A landscape with many valleys, sampled at points; each row gives a point and its height.
From any point a ball rolls to the lowest of the 2 points nearest to it. It stops when none of these is lower. Distance is the straight distance between rows; heights are no part of it.
j51 h=2.01: [138 186 150 184 117 132 131 128  72 149 160 100 114 142 120 103 110 160
 113 120  97  84]
j378 h=1.02: [155 131  58  90 154 129 149 135 138  96 158 103 198 107 159 138 147  79
 121 110 133 156]
j134 h=1.36: [115 136 127 140 106 131 153  92  97  97  98 142  71 145 153 108 116 102
 144  87 120 180]
j761 h=1.38: [208 173 121  98  97 174  98 118 117 127 209 101 155 114 110  92 172  84
 157 127 109 127]
j140 h=0.91: [113 139 175 128 127 118  64  82 116 117 123 113  86 153 152 145 107 133
 142 101  92 138]
j494 h=1.45: [161  98 123  89 113 121 136 123 151 179 235 113 131 137 107 123 151 167
 155 123 123  94]
j10 h=2.90: [117 151 154 182  96 163  93 106  91 100  78 101  94 119 122 101 116  98
 126 135 139 142]
j399 h=5.16: [109 145 128 113 155 114  98 141 136 109  63 162 139 130 179 171 114 102
 121 123  95 145]
j445 h=0.92: [110  75 160 128 145  78 150 105 121 123 150  87 166 143 132 124 118 170
  96  91 134 135]
j227 h=2.51: [ 95 110 131 147 161 110 164 177 128 119  87 137 161 144  78 161 113 133
  64 128 158 148]
j27 h=2.99: [108 149 151 150  65 155 133 109  80 136 134 143 147 110  75  70 185 157
 147 133 143  96]
j881 h=3.10: [156 127 119 122 128 111 121 153 182 160 149  62 117 115 156 114  82  59
 140 126 154 153]
j39 h=2.02: [120 127 176 103 152 101 123 103 140  73  99 115 148 120 104 160  90 125
  90 115 157 142]
j477 h=1.07: [128 154 158 129 117 110  74 110 135 157 140 100  92 117 162 140 111 123
 159 108 113 118]
j802 h=1.08: [189 211 134 135 104 151 156 154  95 130 133 118  99 126 106  95 117  96
 117 148 150  99]
j637 h=3.01: [136 169 131  92 152 137 136  84  82  75 130 132 176 141 116 146 158 168
 125  93  97 125]
j5 h=4.95: [102 185 163 132 114 118 107 138 138 192  90 100 138  60 106 138 148  78
 129 132 160 149]
j98 h=1.39: [188 118 141 130 114 150  63 132 151  67 161 129 126 131 160  84 138 103
  93 180 150  98]
j93 h=1.30: [204 153 155  97 142 137 113 138 135  98 182 110 148 139  99 121 130 117
 100 150 142 106]
j14 h=1.79: [102 148  82 143 114 191  80 125 111  89 114 137 168 166 144 111 137  87
 116 132  93 152]
j222 h=3.56: [110  82 149  92 138  83 109 110 169 169 110 143 102 117 126 160 129 178
 168 136 148 141]
j392 h=2.44: [ 85 108 162 159  98 143 113 113 153 124  55 131  52  97 115 132 137 107
 110 157 192 141]
j981 h=4.83: [147 104 151  93 138 117 152  96 149 111 151 108  65 111 109 152 105  96
 175 106 170 179]
j12 h=4.66: [145 113 123 123 175  97 125 152 157 138 114 110 130 156 200 113  43  89
 139 142 114 147]
j629 h=3.02: [ 99 165 138 196  70 164 129  95 113 145 106 112  58  86 124  84 154 128
 121 145 161 117]
j952 h=1.44: [110 107 108 143  95 123 123 127 150 126 125 118 130 133 148  94 131  97
 116 136 142 144]
j887 h=3.46: [101 145 100 157  87 125 167 127  97 167 133 160  92 151 150  86 140 112
 134 112  98 130]
j52 h=4.29: [157 138 107 154  91 164 107 145 118 111 195 123 115 148 129 110 122 141
 118 151  97  73]
j824 h=3.75: [113  62  84  87 129 150 126 117 170  95 135 159 152 132 107 151 170 168
 157 154 157 136]
j178 h=1.26: [140  92  54 103 123 134 152 163 175 153 178 134 156 131  97 136 145  99
 155 141 153 146]
j911 h=2.09: [123 158 145 161 116 106 133 120  78 179 147 119  98 148 141 108 106 154
 119  95  77  99]
j103 h=4.59: [123 159  81 132 137 109 116 183 158 159 106 154 142 143 195 106  86 101
 110 162 101  84]
j537 h=4.70: [128  77 174 114 192  61 139 124 145 153 119  99 125 128 179 123  61 146
 146 115 120 136]
j722 h=2.77: [ 95 130 159 162  73 142 158  99  91 166 152 106 122  96  81  85 197 178
 134 132 138  98]
j949 h=4.91: [166 163 127 117 114 162 126 135 117 137 143 104  58 126  52 145 108  80
 161 122 161 174]
j497 h=1.18: [137 173 121  87 118  94 138 108 153 157 129 137 131 109 130 151 156 121
 140 111 129 146]
j455 h=3.31: [105 197 190 148 133 119 115  88  58 151 103 108 165 115 158 105 118 108
 152  92  82 124]
j245 h=2.86: [ 96 164 188 157 135 144  97 111  84  91  80  92 119 115 116 120  91  89
 123 104 117 152]
j955 h=1.57: [142 144 134 133 120 142 148 108 104 116 114 143  42 161 131 117 104  94
 149 119 137 156]
j796 h=1.34: [196 164 165 103 131 168  89 134 132 116 183  92 163 112  89 129 160  89
 124 136 131 123]
j243 h=2.32: [ 69 154 117 158  95 136 123 156 121 179  96 142 169 112  97 117 157 129
  91 140 124 118]
j453 h=3.32: [122 195 114 120 144 147 169 119  54 107 103 132 215 121 146 104 158 105
 151  96 105 129]
j470 h=2.12: [129 120  99 100 110 154 133 110 136  62 110 151 137 135  85 152 184 131
 130 114 167 166]
j915 h=2.17: [156 103 117 115 156 122 191 154 116  77 130 136 123 136  72 153 128 148
  93 121 196 146]
j794 h=4.79: [142  76 148  99 177 104 151 103 139 102 119 119  73 119 123 163  68 100
 184 109 135 200]
j175 h=4.34: [139 132 105 134 114 160 104 177 152 151 200 117 137 142 115 146 116 145
 124 153  93  78]
j586 h=3.28: [147 192 188 155 117 127 119 119 100 154 126  71 135  70 118 102 125  91
 154 119 152 108]
j588 h=3.18: [123 106 137  95 141  66 171 127 172 153  92 134 107  77 129 151 125 128
 134 138 196 148]
j594 h=2.78: [ 85 109 154 114 130 121  60  92 134 134 127 126 156 150 110 169 149 180
 128 105 108 124]
j595 h=1.91: [118  99  80 132 143 133 188 125  96  72 151 157 164 149 127 116 154 158
  94  95 134 143]
j543 h=1.98: [108  86  35  99 162 117 177 145 122 154 138 179 129 106 131 154 159 153
 164 118 130 147]
j893 h=2.85: [101 120 145 136 127 104 132 140 148 161  75 141  85 127 165 132  98 103
 113 136 140 138]
j788 h=2.95: [ 96  68 112 118 180 103 121 135 144 118 112 126 196 135 154 155 107 164
 117 135 132 131]
j153 h=2.67: [149 101 107 123 114 185 155 142 109  96 179 161 116 165  77 125 143 161
 112 149 115  89]
j105 h=1.09: [131 115 125 120 118 134  85 142 168 153 137  94 106 118  85 165 120  94
 157 138 161 164]
j769 h=1.77: [112 153 144 119 107 154 103  77 103  74  98 126 219 114 146  85 172 104
 134 116 134 153]
j434 h=1.04: [191 212 139 120 101 165 101 142 134 105 135 117 102 110 102 114 136  95
 135 170 162  95]
j676 h=2.19: [ 67  44  78 126 126 150 119 152 171 121 119 140 172 142 149 101 122 140
 147 154 112 135]
j395 h=0.78: [124  75 169 137 156  97 104  95 143  99 138  94 128 169 193  98  85 154
 124 126 122 117]
j855 h=3.24: [161  77  93 115 132 129 133 153 187 121 112 146 101 136 138  88  95 121
 168 178 170 137]
j605 h=1.17: [151 113 122  96 137  89 149 128 160 181 190 114 140 128  98 150 143 157
 156 118 147 132]
j35 h=1.48: [106  99 127 181  63 145  93 117 148 126 153  92 125 119 138  85 149 107
 130 137 134 118]
j505 h=0.77: [131  98 122  95 154  98 137 139 152 142 155  88 141 123 117 164 105  84
 164  99 137 187]
j956 h=1.75: [ 89  62  97 125 125 122 154 111 115  83 103 174 112 145 115 129 143 171
 139 123 150 161]
j125 h=2.41: [101  54 120 123 134  96 149  90 132 115  82 166  89 130 163 108 132 180
 168 126 145 167]
j231 h=1.90: [128 118  64  98 143 142 157 130 122  43 111 163 134 124 130 146 175 139
 116 130 181 149]
j487 h=1.58: [123 145 125  98 132  84 129 143 144 209 115 159 126  99 143 177 145 131
 124 113 102 136]
j876 h=0.94: [133 117 151 118 125 118 112 127 144 158 140  84 116 132  72 162 110  99
 147 100 130 167]
j106 h=1.42: [ 71  96 138 159 115 113 126 127 122 162 115  83 194 118 132 110 127 102
 101 103 118 152]
j529 h=4.56: [134 194 103 130 119  96 138 170 145 202 135 155 139 128 175 119 118 102
 102 145 102  84]
j925 h=4.55: [142 197  97 134 138 157  98 147 100 179 169 136 153 154 134 141 124 141
 109 134  57  59]
j517 h=1.20: [160 137 114 140  97 150  76 148 156 131 157 104  79 128  97 137 118 107
 158 155 148 131]
j352 h=2.07: [101 131 131 125 144 100 125 159 128 197  89 173 137 129 136 172 142 149
 103 127  92 106]
j213 h=4.07: [111  80  52 107 127 182 133 136 145  75 129 175 155 154  93 156 170 139
 143 160 137 135]
j480 h=1.10: [163 219  91  81 100 162 113 126 132 107 119 159 136 122 124 123 171  92
 150 142 142 128]
j62 h=3.12: [165  94 110 125 109 123 113 175 189 136 163  84 139 111 133 113 117  64
 124 157 169 136]
j361 h=2.27: [105  96  54 128  92 167 157 129 141  96 145 139 181 150 157  79 157  96
 114 134 119 128]
j138 h=1.46: [170 144 113 124  73 172  75 108 130 111 178 114 139 116 111  84 174  86
 155 138 129 129]
j58 h=4.49: [137 181 101 109 127 127 119 144 140 186 158 149 129 152 159 132 119 129
 132 130  88  72]
j558 h=2.68: [101 107 144 155 113 123 110 146 163 142  70 125  79 108 149 121 110 111
 110 173 173 121]
j181 h=1.82: [175 203 131  96 133 155 144 127  84  82 112 168  60 146  91 145 118 119
 146 116 120 127]
j743 h=2.62: [126 149 149 148 140 139 101 152 106 122 116 110 159 141  73 157 118 149
  85 124 124 124]
j670 h=3.29: [125 202 188 171 128 132 107 127  68 144 103  85 150  93 143 104 105  87
 159 117 111 108]
j29 h=3.15: [119 157 120 171  80 163 142 102  88 160 123 104  58 115 122  77 146  94
 147 110 138 146]
j687 h=3.33: [147  80 113  92 158  83 159 133 193 126 109 137 124  88 129 136 135 167
 163 152 199 138]
j504 h=5.08: [ 89 158 122 118 135 111 112 112 150 105  53 158 131  97 147 155 135  92
 124 114 129 170]
j281 h=1.43: [133 106 142 136 131  80 184 141 125 176 139 135  89 144 130 119 106 160
 129 127 139 120]
j690 h=1.97: [179 174 112 107 139 145 179 127  92  68 140 165  85 154  99 144 124 147
 127 114 129 122]
j301 h=2.48: [108  69  92 138 128 173 100 159 162  84 123 125 198 150 109 123 137  88
  88 161 139 138]
j84 h=2.50: [101  79  91 113 146  58 164 131 154 148  93 143 144  78 182 133 135 108
 164 104 152 176]
j969 h=4.22: [183 155 150 159  92 154  94 111 127  98 171 114  83 112 101 118 157 156
 135 160 147  78]
j101 h=2.43: [124 112 115  86 104 173  84 105 160 108 175 143 183 141 104 137 200 159
 110 156 127  93]
j107 h=2.82: [117 158 206 151 151 128 120 110  94 148 100  74  88  98 110 143  75  92
 137  93 113 150]
j104 h=2.92: [142 132 140 123  98  99 155 127 109 192  87 177  66 124 172 158 150 136
 148  98  86 124]
j561 h=3.16: [181  73 120 110 133 134 119 172 198 120 152 113 119 128 126  97 107 104
 148 194 176 112]
j239 h=4.41: [139 144  95 128 115 135 103 166 167 175 173 133 122 147 156 120 112 143
 141 177  99  70]
j311 h=1.24: [103  83 127 125 143  85 160 119 131  94  94 156 153 150 190  90 113 189
  98 138 153 106]
j310 h=1.54: [177  80 107  92 157 101 182 143 173  78 156 129 169 107 112 131 160 135
 103 137 197 133]
j30 h=2.59: [116 181 161 161 129 104 158 132  77 160  83 127 140 118 118 109 128 133
  98 116 119 122]
j357 h=4.72: [105  86 196 124 166  63 139  95 134 160 132  76 109 117 166 139  68 130
 133  88 120 144]
j208 h=0.95: [154 154 185 120 128 138 110  79 112  44 110 104  97 123 138  97  92  99
 109 121 148 120]
j874 h=1.83: [117 139 131 171 111 141 185 118  52 112 152 130 133 154 114  61 124 143
 100 105  97 121]
j306 h=1.27: [191 179 157  94 147 131 116 132 123 106 162 108 182 140 145 107 122 133
  88 136 120  67]
j26 h=4.25: [172 150 144 183  96 164 124 140 105  96 194 122 101 120  97 105 148 166
 102 161 115  72]
j19 h=2.20: [124 132 173 133 137 105 134 101  86 188 135 124  67 146 142 134 110 162
 122  89  91 108]
j536 h=2.55: [ 84  56  77 119 175 136 164 160 162 150 126 152 181 122 144 105 110 167
 138 170  85 128]
j366 h=0.87: [122 127 167 162 137 120 123 114 107  90 105 114  89 157 143 127  79 153
  94 137 137  92]
j801 h=1.35: [201 143 147 127 136 157 113 148 130  63 173 142 131 151 116  98 150 101
  85 174 149 101]
j326 h=2.71: [115 158 186 149 129 125 166 124  65 157  93 119 103  96  78 124 123 128
 115 102 141 146]
j679 h=2.91: [142  86 101 120 117 171 164 134 108  99 192 136 159 149  59 113 168 127
 109 128 118 122]
j622 h=2.06: [136 178 189 149 131 114  93 140 109 200 109 107  77  95 111 187 122 121
 121 110  79 124]
j68 h=1.15: [ 97 109 125 150 127 122 115  79 102  81  90 137  86 165 184 103  99 113
 145 112 119 168]
j895 h=1.56: [107 147 139 172 101 143 105 143  95 177 131 125 105 120  84 159 135 130
 138 109  97 139]
j571 h=4.87: [169 116 158 104 121 135 139 109 138 108 147  98  53 122  61 143 106 112
 144 118 176 158]
j144 h=3.22: [102 163 110 140 131 175 130 109  62 101 121 135 223 151 122 114 167 121
 136 100  82 137]
j882 h=4.16: [180 159 145 124 102 133  97 106 151 129 150 119  49 103 139 117 143 164
 142 164 164  75]
j696 h=1.49: [ 98  59 126 160 108 143 184 118  93  90 143 147 115 176 116  84 106 170
 100 122 131 123]
j565 h=3.27: [156 170 184 191 121 137 122 114 124 169 145  43 145  60 108 125 132 120
 143 141 143 112]
j854 h=2.70: [126 152 129 137 124 146  96 147 126 110 122 138 115 154  83 151 122 153
 100 146 127 100]
j119 h=1.14: [155 157 149 133 112 123  92 107 129 144 161  79 120 123 154 109 127 124
 128 126 131 111]
j688 h=0.97: [167 151 116  64 139  92 149 131 178 160 161 113 130 103 121 160 136 113
 162 113 156 142]
j693 h=5.22: [142 146 113 101 152  97 114 166 166 136  62 177 116 106 192 165  99 100
 125 144 117 129]
j697 h=3.23: [125 134 137 229  97 144 142 174 110 142 153  74 135  95  86 120 125 127
  90 157 116 102]
j78 h=2.87: [121  75 133 121 148 101 124 114 156 146  77 151  84 127 191 117 107 147
 176 143 118 164]
j519 h=1.94: [ 87  67  86 109 148 101 157 128 137 165 113 149 151  86 164 157 157 125
 165  83 130 188]
j510 h=1.05: [137 120 169 147 127 130  97 125 120 151 173  60 116 135  69 155 121 144
 131 114 112 135]
j752 h=4.68: [161  89 138 103 195  84 120 144 180 134 140  91 144 127 165 139  54 116
 167 124 121 154]
j706 h=3.81: [129 121 168 107 126  87 108 115 148 143 125 134 104 131 126 159 131 185
 136 130 153 107]
j88 h=5.99: [125 112 103 114 149 145  98 176 147 167 101 175  90 153 121 169 102 137
 167 155  89 139]
j606 h=1.23: [ 99 120 110 128 130 110 152 120 154 140 118 106 179 123 152 119 130 101
 115 109 141 157]
j738 h=2.15: [101  90 159 150 121 123 139 128 132  84  73 110  95 139 121 116 102 107
  88 121 174 161]
j556 h=0.93: [149 147 182 158 143 132 130 102  94  48 104 101  99 140 151  85  77 127
  89 118 137 100]
j818 h=4.92: [103 168 159 141 115 105  87 159 139 198 120  75 156  80  91 167 143 103
 128 123 132 140]
j441 h=0.99: [151 197 146 113 119 141 125 113 118  85  85 128  91 113 137 104  96  86
 126 128 153 126]
j719 h=1.40: [134  70 153 194  85 139  86  95 144  99 171  74 103 108 166  79 145 124
 115 154 135 112]
j416 h=1.92: [117 137 144 191  98 148 165 138  48 128 185 121 116 146  99  83 117 168
 108 118  79  93]
j721 h=3.00: [156 110 146 126 127 181 146 129  76  95 181 120 194 137  61 103 176 131
 113 113 122 142]
j257 h=2.56: [129 122  71 105 177 147 130 150 120 107  88 225 107 148 157 159 141 184
 162 152 102 107]
j421 h=6.24: [113 139 116 165 158 149  54 171 131 149 145 121 134 172 143 175  86 129
 131 136  54 100]
j799 h=2.35: [114 120 158 156  86 122 188  93 105 176 135 133  78 110  86 101 161 187
 110 128 169 112]
j154 h=4.80: [ 95 123 198 165 140  81  96 125 101 184 137  69 152 110 122 161 123 165
 101 106  94 117]
j40 h=2.93: [143 142 121  77 164 125 111  84 122  62 132 142 156 140 141 165 158 168
 121 104 125 116]
j783 h=1.53: [158 125  84 102 100 171 102 124 151  99 160 140 159 145 112 105 162  88
 132 126 126 146]
j996 h=4.62: [111 188 117 138 140 155  80 168 111 179 134 151 142 144 104 184 140 145
  97 128  60  83]
j778 h=3.36: [147 117  90 102 134 115 133 155 192 148 115 165 109 126 174  93 109 135
 181 174 139 132]
j636 h=4.74: [100 104 212 142 170  78 100 108 127 167 115  70 109 106 148 157  82 162
 105  97 117 123]
j320 h=1.87: [124 125 147 138 113  88 192 120 113 187 135 151  76 127  97 122 147 171
 123 122 153 118]
j872 h=0.83: [118  68 159 164 144 106 117 115 125 124 162  74 144 168 152 110  90 143
 112  99 108 140]
j549 h=2.72: [123 116 100  73 134 143 114  81 134 100 152 157 177 153 118 168 196 184
 128 130 120 101]
j820 h=2.58: [ 95 127 160  99 165 105  91 121 135 142  93 137 164 139 130 193 125 161
 109  95 102 126]
j436 h=3.25: [142 167 169 204 111 139 134 160 104 166 136  68 108  78  71 133 110 111
 110 146 150 114]
j221 h=2.89: [118 117 125 104 125  61 164 110 168 167  86 145  95  60 168 148 138  93
 154 102 154 173]
j611 h=1.21: [160 194 161 120 118 116 111 103 124 104 130 116 141 135 133 117 130 141
 103 124 139  93]
j284 h=3.51: [140 136  90  94 134  84 148 142 166 148 115 146 124 124 184 108 124 117
 150 145 146 124]
j166 h=3.50: [127  75 100  87 143 100 148 114 173 112 124 159 136 125 119 123 159 181
 151 156 175 129]
j42 h=2.49: [ 97 170 129 162 108 136 134 142  98 145 120 133 165 121 115  95 137 124
 103 128 113 110]
j838 h=1.51: [106  81  94 129 177 102 161 125 136  90  81 179 152 148 212  87 111 175
 133 151 111 135]
j252 h=1.95: [ 77 131 130 176  97 132 105 154 121 173 102 123 100 111  78 153 148 139
 108 136 122 128]
j267 h=1.96: [ 95 125  93 126  94 144 166  95 102 144 166 127 194 133 128  82 173 135
 123 100  96 130]
j539 h=1.19: [154 131 127 132 132  93 204 159 139 161 146 127 123 139 125 112  95 131
 109 138 157 102]
j865 h=3.11: [108 149 124 129 152 160 136 112  58 102 124 126 190 163 103 127 138 146
  98  98  91 131]
j632 h=2.08: [ 87 131  49 134 109 177 120 125 124 111 124 160 176 158 157 122 151  84
 127 122  92 149]
j897 h=1.74: [110 124 114 154  86 156 118  94  92 130 169 108 194 124 146  42 173  96
 140 105  94 137]
j264 h=3.13: [137 108 159 132 108 137  89  96 118  98 193 112 166 141 142  89 163 148
  99 129 104  98]
j302 h=1.32: [139 116 171 190 114 136  94 114 154 114 131  60  93  99 119 143 110 129
 116 142 153 125]
j439 h=1.00: [120 108  65  95 151 121 152 164 170 176 144 141 166 123 112 172 143 102
 147 130 137 154]
j41 h=1.86: [122 142 150 177 118 120 110 144 106 218 152  98  74 120 110 166 123 122
 137 116  90 136]
j643 h=3.19: [121  72 139 116 139  96  96 125 181 180  78 163  94 107 160 123 119 168
 171 150 114 140]
j113 h=1.78: [ 60  39  95 149 119 128 141 146 142 138 123 149 138 142 127 100 107 146
 152 140 125 151]
j481 h=6.13: [123 127 103 131 157 155  71 195 175 167  92 161 109 148 121 179  93  95
 155 162 103 137]
j649 h=5.29: [157 176 128  80 137 109 103 129 172 120 111 137  78 114 137 169  96  97
 161 139 145 131]
j772 h=2.26: [102  85 106  87  85 152 112 107 145 128 179 134 209 123 105 116 205 136
 112 138 126 113]
j427 h=1.11: [156 166  59  86 159 136 125 122 146  96 125 128 189 128 169 151 146  92
 130 130 109 124]
j157 h=2.80: [122  61  90 107 178 107 122 133 167 159 127 133 168 134 162 126 101 165
 160 143  99 145]
j863 h=3.97: [145 123 155  94 121  98 115  88 139 146 137 146  58 146 121 134 137 203
 147 136 152  92]
j627 h=1.93: [145 186 180  76 143 130 119  91 113  73 107 116 188  96 110 135 143 108
 137 117 155 112]
j69 h=1.16: [177 195  70  66 133 155 101 115 143  89 139 140 168 140 161 135 165  94
 131 143 121 111]
j993 h=2.11: [129 117  55 125 122 165 184 118  89  73 152 144 197 135 136  93 177 111
  87 114 120 136]
j581 h=2.69: [127 109 107 151 166 105 197 191 125 120  77 158 120 142 117 153  95 126
  89 137 158 142]
j471 h=2.00: [ 86  91  79 142 160  88 194 140  99 134 101 183 151 143 195 103 107 156
 128 117  98 125]
j727 h=4.36: [109  71  87 111 121 209  90 128 139  64 156 156 151 169  88 137 169 127
 110 159 120 114]
j270 h=2.14: [164 134 109 102 133 134 144 122 125 129 163 154 107 173 141 125 127 168
 145 134 115  98]
j613 h=1.99: [121 159 162 108 162 122 121 107 126  58  83 116 193  99  90 155 126 116
  97 112 147 136]
j867 h=2.36: [150 122 129 131 146 127 114 138 111 124 137 155  75 178 140 128  94 159
 150 137 105 110]
j507 h=3.45: [121 113  65 107 148 141 163 160 147 159 121 217 112 143 159 133 130 180
 170 154  83 108]
j225 h=2.04: [129 111  98 102 165 125 106 120 148 112  84 214  93 144 165 130 142 206
 167 157 112 111]
j9 h=0.81: [133 105 181 121 165  99 113 108 133  78 103 121 105 157 184 113  70 166
 116 132 147 105]
j83 h=3.26: [130 159 123 149  91 132 165 102  90 172 141 120 100 129 148  71 124  96
 155  94 100 148]
j535 h=1.06: [120  94 141 134 162  62 183 109 113 108 119 128 168 139 173 115 118 181
  94 105 140 134]
j992 h=2.23: [101 117 165 141 102 150 124 120 133  83  69 131  76 107  92 124 120 109
 108 131 196 159]
j334 h=2.39: [103 136 140 121 182  88 135 150 122 142  91 172 166 133 149 195 138 163
  87 116  86 114]
j409 h=4.86: [ 88 127 156 154 126 102  83 149 145 195 143  80 157 102  96 175 131 154
 117 122 102 119]
j344 h=1.03: [ 96 121 156 144 119 141  72  68 118  88 101 114  77 146 168 111  99 111
 138 108 117 150]
j766 h=3.06: [150 125 167 125 123 160  98 107  96 104 181 118 173 132  93 114 166 153
 104 120 114 112]
j942 h=2.10: [167 136 113 108 156 133 185 157 114  69 126 155 119 158  98 141 117 143
  96 139 166 117]
j400 h=2.97: [127 149 163 146 136  93 155 144 133 184  99 118  87 102 157 140  81  97
 111 120 125 128]
j709 h=3.04: [ 92 122 115  97 181 103 130 128 132  89  96 125 195 107 154 176 128 138
  94 108 137 145]
j822 h=2.94: [134 149 151 187  79 171  97  84 117 105 100  93  83  83 136  81 154 108
 141 150 158 121]
j406 h=1.73: [157 203 144 114 118 157 119 118 101 123 111 158  45 141 105 139 113  90
 151 113 108 145]
j424 h=2.88: [126 119  40  91 130 146 178 153 152 151 143 199 108 127 123 140 154 156
 176 158 114 116]
j260 h=4.75: [109  81 170 123 161  87 141 105 140 132 103  98  94 108 149 155  63  86
 158  85 117 177]
j431 h=6.20: [119 149 113 137 157 136  63 179 155 146 119 135 136 160 141 178  90 107
 116 153  97 114]
j444 h=4.63: [136 129 115 155 134 103 105 169 149 138 114 138 113 154 200 101  62 105
 135 163 112 108]
j908 h=2.79: [115 148 208 146 139 121 158 117  95 180  99  85  75  75  98 134  94  97
 113  88 147 158]
j476 h=2.13: [147 132  81 110  72 161 122 105 136 135 186 140  76 166 152  84 132 121
 181 133 119 113]
j328 h=3.17: [132  95 164 181  96 147 114 130 111 109 203  94 173  98 119  87 164 141
  96 156 107  85]
j682 h=1.37: [147  78 163 219  98 154 105 101 145 104 174  55  97  97 133 125 132 128
 123 158 137 123]
j747 h=1.01: [177 218 141  88 120 163 113 130 125  92 104 143 139 109 112 108 122  79
 145 141 150 117]
j945 h=5.63: [ 84  77  93 124 154 158  86 145 142 151 127 177 123 168 129 157 118 161
 173 151  75 135]
j472 h=1.68: [125 128 136  91 151 100 133 117 144  92  66 200  85 124 167 144 128 185
 139 140 140 115]
j828 h=2.24: [154 158  89 116 130 174 176 137  82 102 160 174 104 170  69 149 154 155
 127 124 108 121]
j408 h=0.88: [123  97  48 121 134 107 166 146 122 172 142 166 126 100 167 151 159 117
 173  91 116 190]
j359 h=2.03: [118 153 115 117  92 155 123 112 121 118 112 159 112 136  70 137 184 145
 123 127 154 143]
j377 h=1.50: [120 164 115 112 102 152 105 119 136 112  87 188  72 130  90 157 160 129
 138 136 148 135]
j740 h=2.54: [140 130 132 119 143 139 113 150 121  90 101 169  84 173 113 163  95 163
 123 149 120 106]
j50 h=3.03: [144 134 164 128 139  91 161 117 163 207 120  96  59  79 162 135  81  80
 129 106 147 135]
j707 h=5.21: [ 85 104  88 111 157 166  97 137 125 131 134 156 152 177 119 185 138 161
 138 138  68 123]
j713 h=1.13: [187 169 129 138 111 125 166 171 134 149 152 112 109 139 106  99 107 112
 105 142 161  87]
j418 h=1.61: [146 103 106  90 165  82 186 132 143  68 127 117 151 102 152 129 135 140
 127 105 178 145]
j297 h=4.88: [ 93 148  78 115 139 161 123 149 122 162 138 156 145 160 117 184 148 144
 128 131  73 104]
j982 h=1.65: [144 116  88 123 116 191 100 121 118  69 159 119 162 175 119 133 133  83
 136 106  98 162]
j858 h=2.05: [126 120 175 127 153  91 161 105 128  88  75 122 106 110 122 145  91 124
  99 105 167 152]
j656 h=4.99: [ 91 175 145 112 110 113 121 128 142 153  60 127 146  73 120 143 152  79
 122 106 141 160]
j259 h=1.41: [113 130 127 118 133 120 121 125 144  92  46 203  64 134 156 149 118 133
 131 152 144 133]
j203 h=0.61: [141 119 108 106 175  96 150 171 153 175 144 108 147 124  99 192 111 104
 152 104 128 183]
j934 h=2.40: [ 85  53  93 132 119 144 105 162 177 111 135 107 195 137 153 104 131 106
 100 165 132 123]
j16 h=0.96: [ 79  74 110 148 104 127 179 132 119 116 125 169 114 159 121 113 128 167
 117 130 134 131]
j440 h=3.20: [116 117 139 206  73 150 142 155 107 117 175  99 167  84 110  86 144 140
  95 163 110  90]
j86 h=5.26: [157 168 104  90 141 118 108 166 176 138  98 164  86 133 167 169  97  66
 154 147 122 139]
j550 h=1.52: [107 124 161 155 124 124 114 128 104 120 125  70 218 115 133 102 127  93
  94 105 122 145]
j646 h=1.47: [159  88  85 108 136 122 171 164 171 114 146 131 149 141 107 118 133 108
 118 146 178 141]
j17 h=1.55: [101 144 159 176 111 157  87 126  76 107 122  89 216 126 115  78 144  88
 135 125 127 140]
j972 h=3.77: [ 64 125 108 172  66 123 175 148 107 196 151 133  98 124 121  92 135 123
 125 124 106 116]
j123 h=2.18: [141 162 165 127 149 123  89 166 119 182 102 137  77 130 128 208  87 116
 134 108  69 137]
j621 h=3.07: [146 115 149 125 127  90 150 110 166 185 145  65  82 103 168 103  92  85
 132 122 177 135]
j672 h=2.57: [108 107 126 146 131 155  92 160 130  84 100 110 180 146  85 153 121 107
  78 133 125 140]
j329 h=1.69: [118  94 114 155 109 133 207 121  66  78 133 144 149 159 108  83 139 138
  85 100 124 143]
j193 h=1.85: [121 168 156  89 130 119  98  79 122  94 108 114 219  94 153 122 172 134
 123 109 131 125]
j880 h=1.64: [103 132 136 153  86 157  96  77  98 125 120 101 183 119 140  64 166  85
 148 112 122 150]
j96 h=2.37: [110  63 143 127 154 123 147 151 126 112 134 110 178 139  63 161 118 142
  90 119 154 154]
j961 h=1.72: [133  95  88  95 177 103 158 129 121  45 102 164 122 119 161 139 132 173
 135 129 183 137]
j652 h=2.25: [140  73 127 107 159 108 190 158 133 119 148 126 147 137  60 161 124 167
 104 130 179 141]
j211 h=0.98: [115 174 112 117  93 146  99 126 150 107  53 204  73 130 143 148 153 104
 130 156 144 136]
j626 h=4.11: [177 171 165  86 121 113 118  90 154 133 147 124  74 119 124 121 135 183
 134 146 173  64]
j791 h=3.37: [131 174 124 119 141 127 161 108  97 115 123 123 212 130 167  82 137 115
  99 109 113 117]
j369 h=1.12: [128  94  79 124 156 107 166 155 154 128 145 101 196 124 164 123 123  71
 110 112 137 161]
j526 h=1.76: [156 136 103 102  99 131 129 116 129 172 202 135 109 164 130 105 142 156
 173 111  92  96]
j304 h=1.22: [126 143 146 144 120 135  85 127 107 163 179 111 113 137  59 180 136 162
 140 103  85 132]
j604 h=2.45: [155 135 161 124 118 102 133 141 110 205 116 162  51 138 153 153 114 155
 137 113  85 102]
j597 h=1.28: [158 168 151 158 125 133  92 133 148 138 131  89  62 112 112 157  95 102
 133 144 156 124]
j72 h=3.34: [ 99 163 178 140 140 118 120  81  63 108 115  99 203 131 149 103 116 122
 136  76  84 144]
j183 h=2.16: [115 100  93 104  84 167 151 106 124 117 185 134 206 105 111  84 203 114
 108 124 112 122]

For each start below, name the point where the ball stops.
j822 | j895
j213 | j408
j361 | j93
j766 | j140
j945 | j16
j470 | j203
j96 | j140
j581 | j140
j455 | j140

Call two points neighbours if one is among the 2 nearest of the other. Go from one point of each pair to the other, from neighbour to neighbour, staying as low as possible. Name the highest point that can't be avoided.
j747 / j203 | j35
j408 / j895 | j507
j378 / j747 | j69
j16 / j140 | j361
j211 / j203 | j470
j688 / j93 | j854
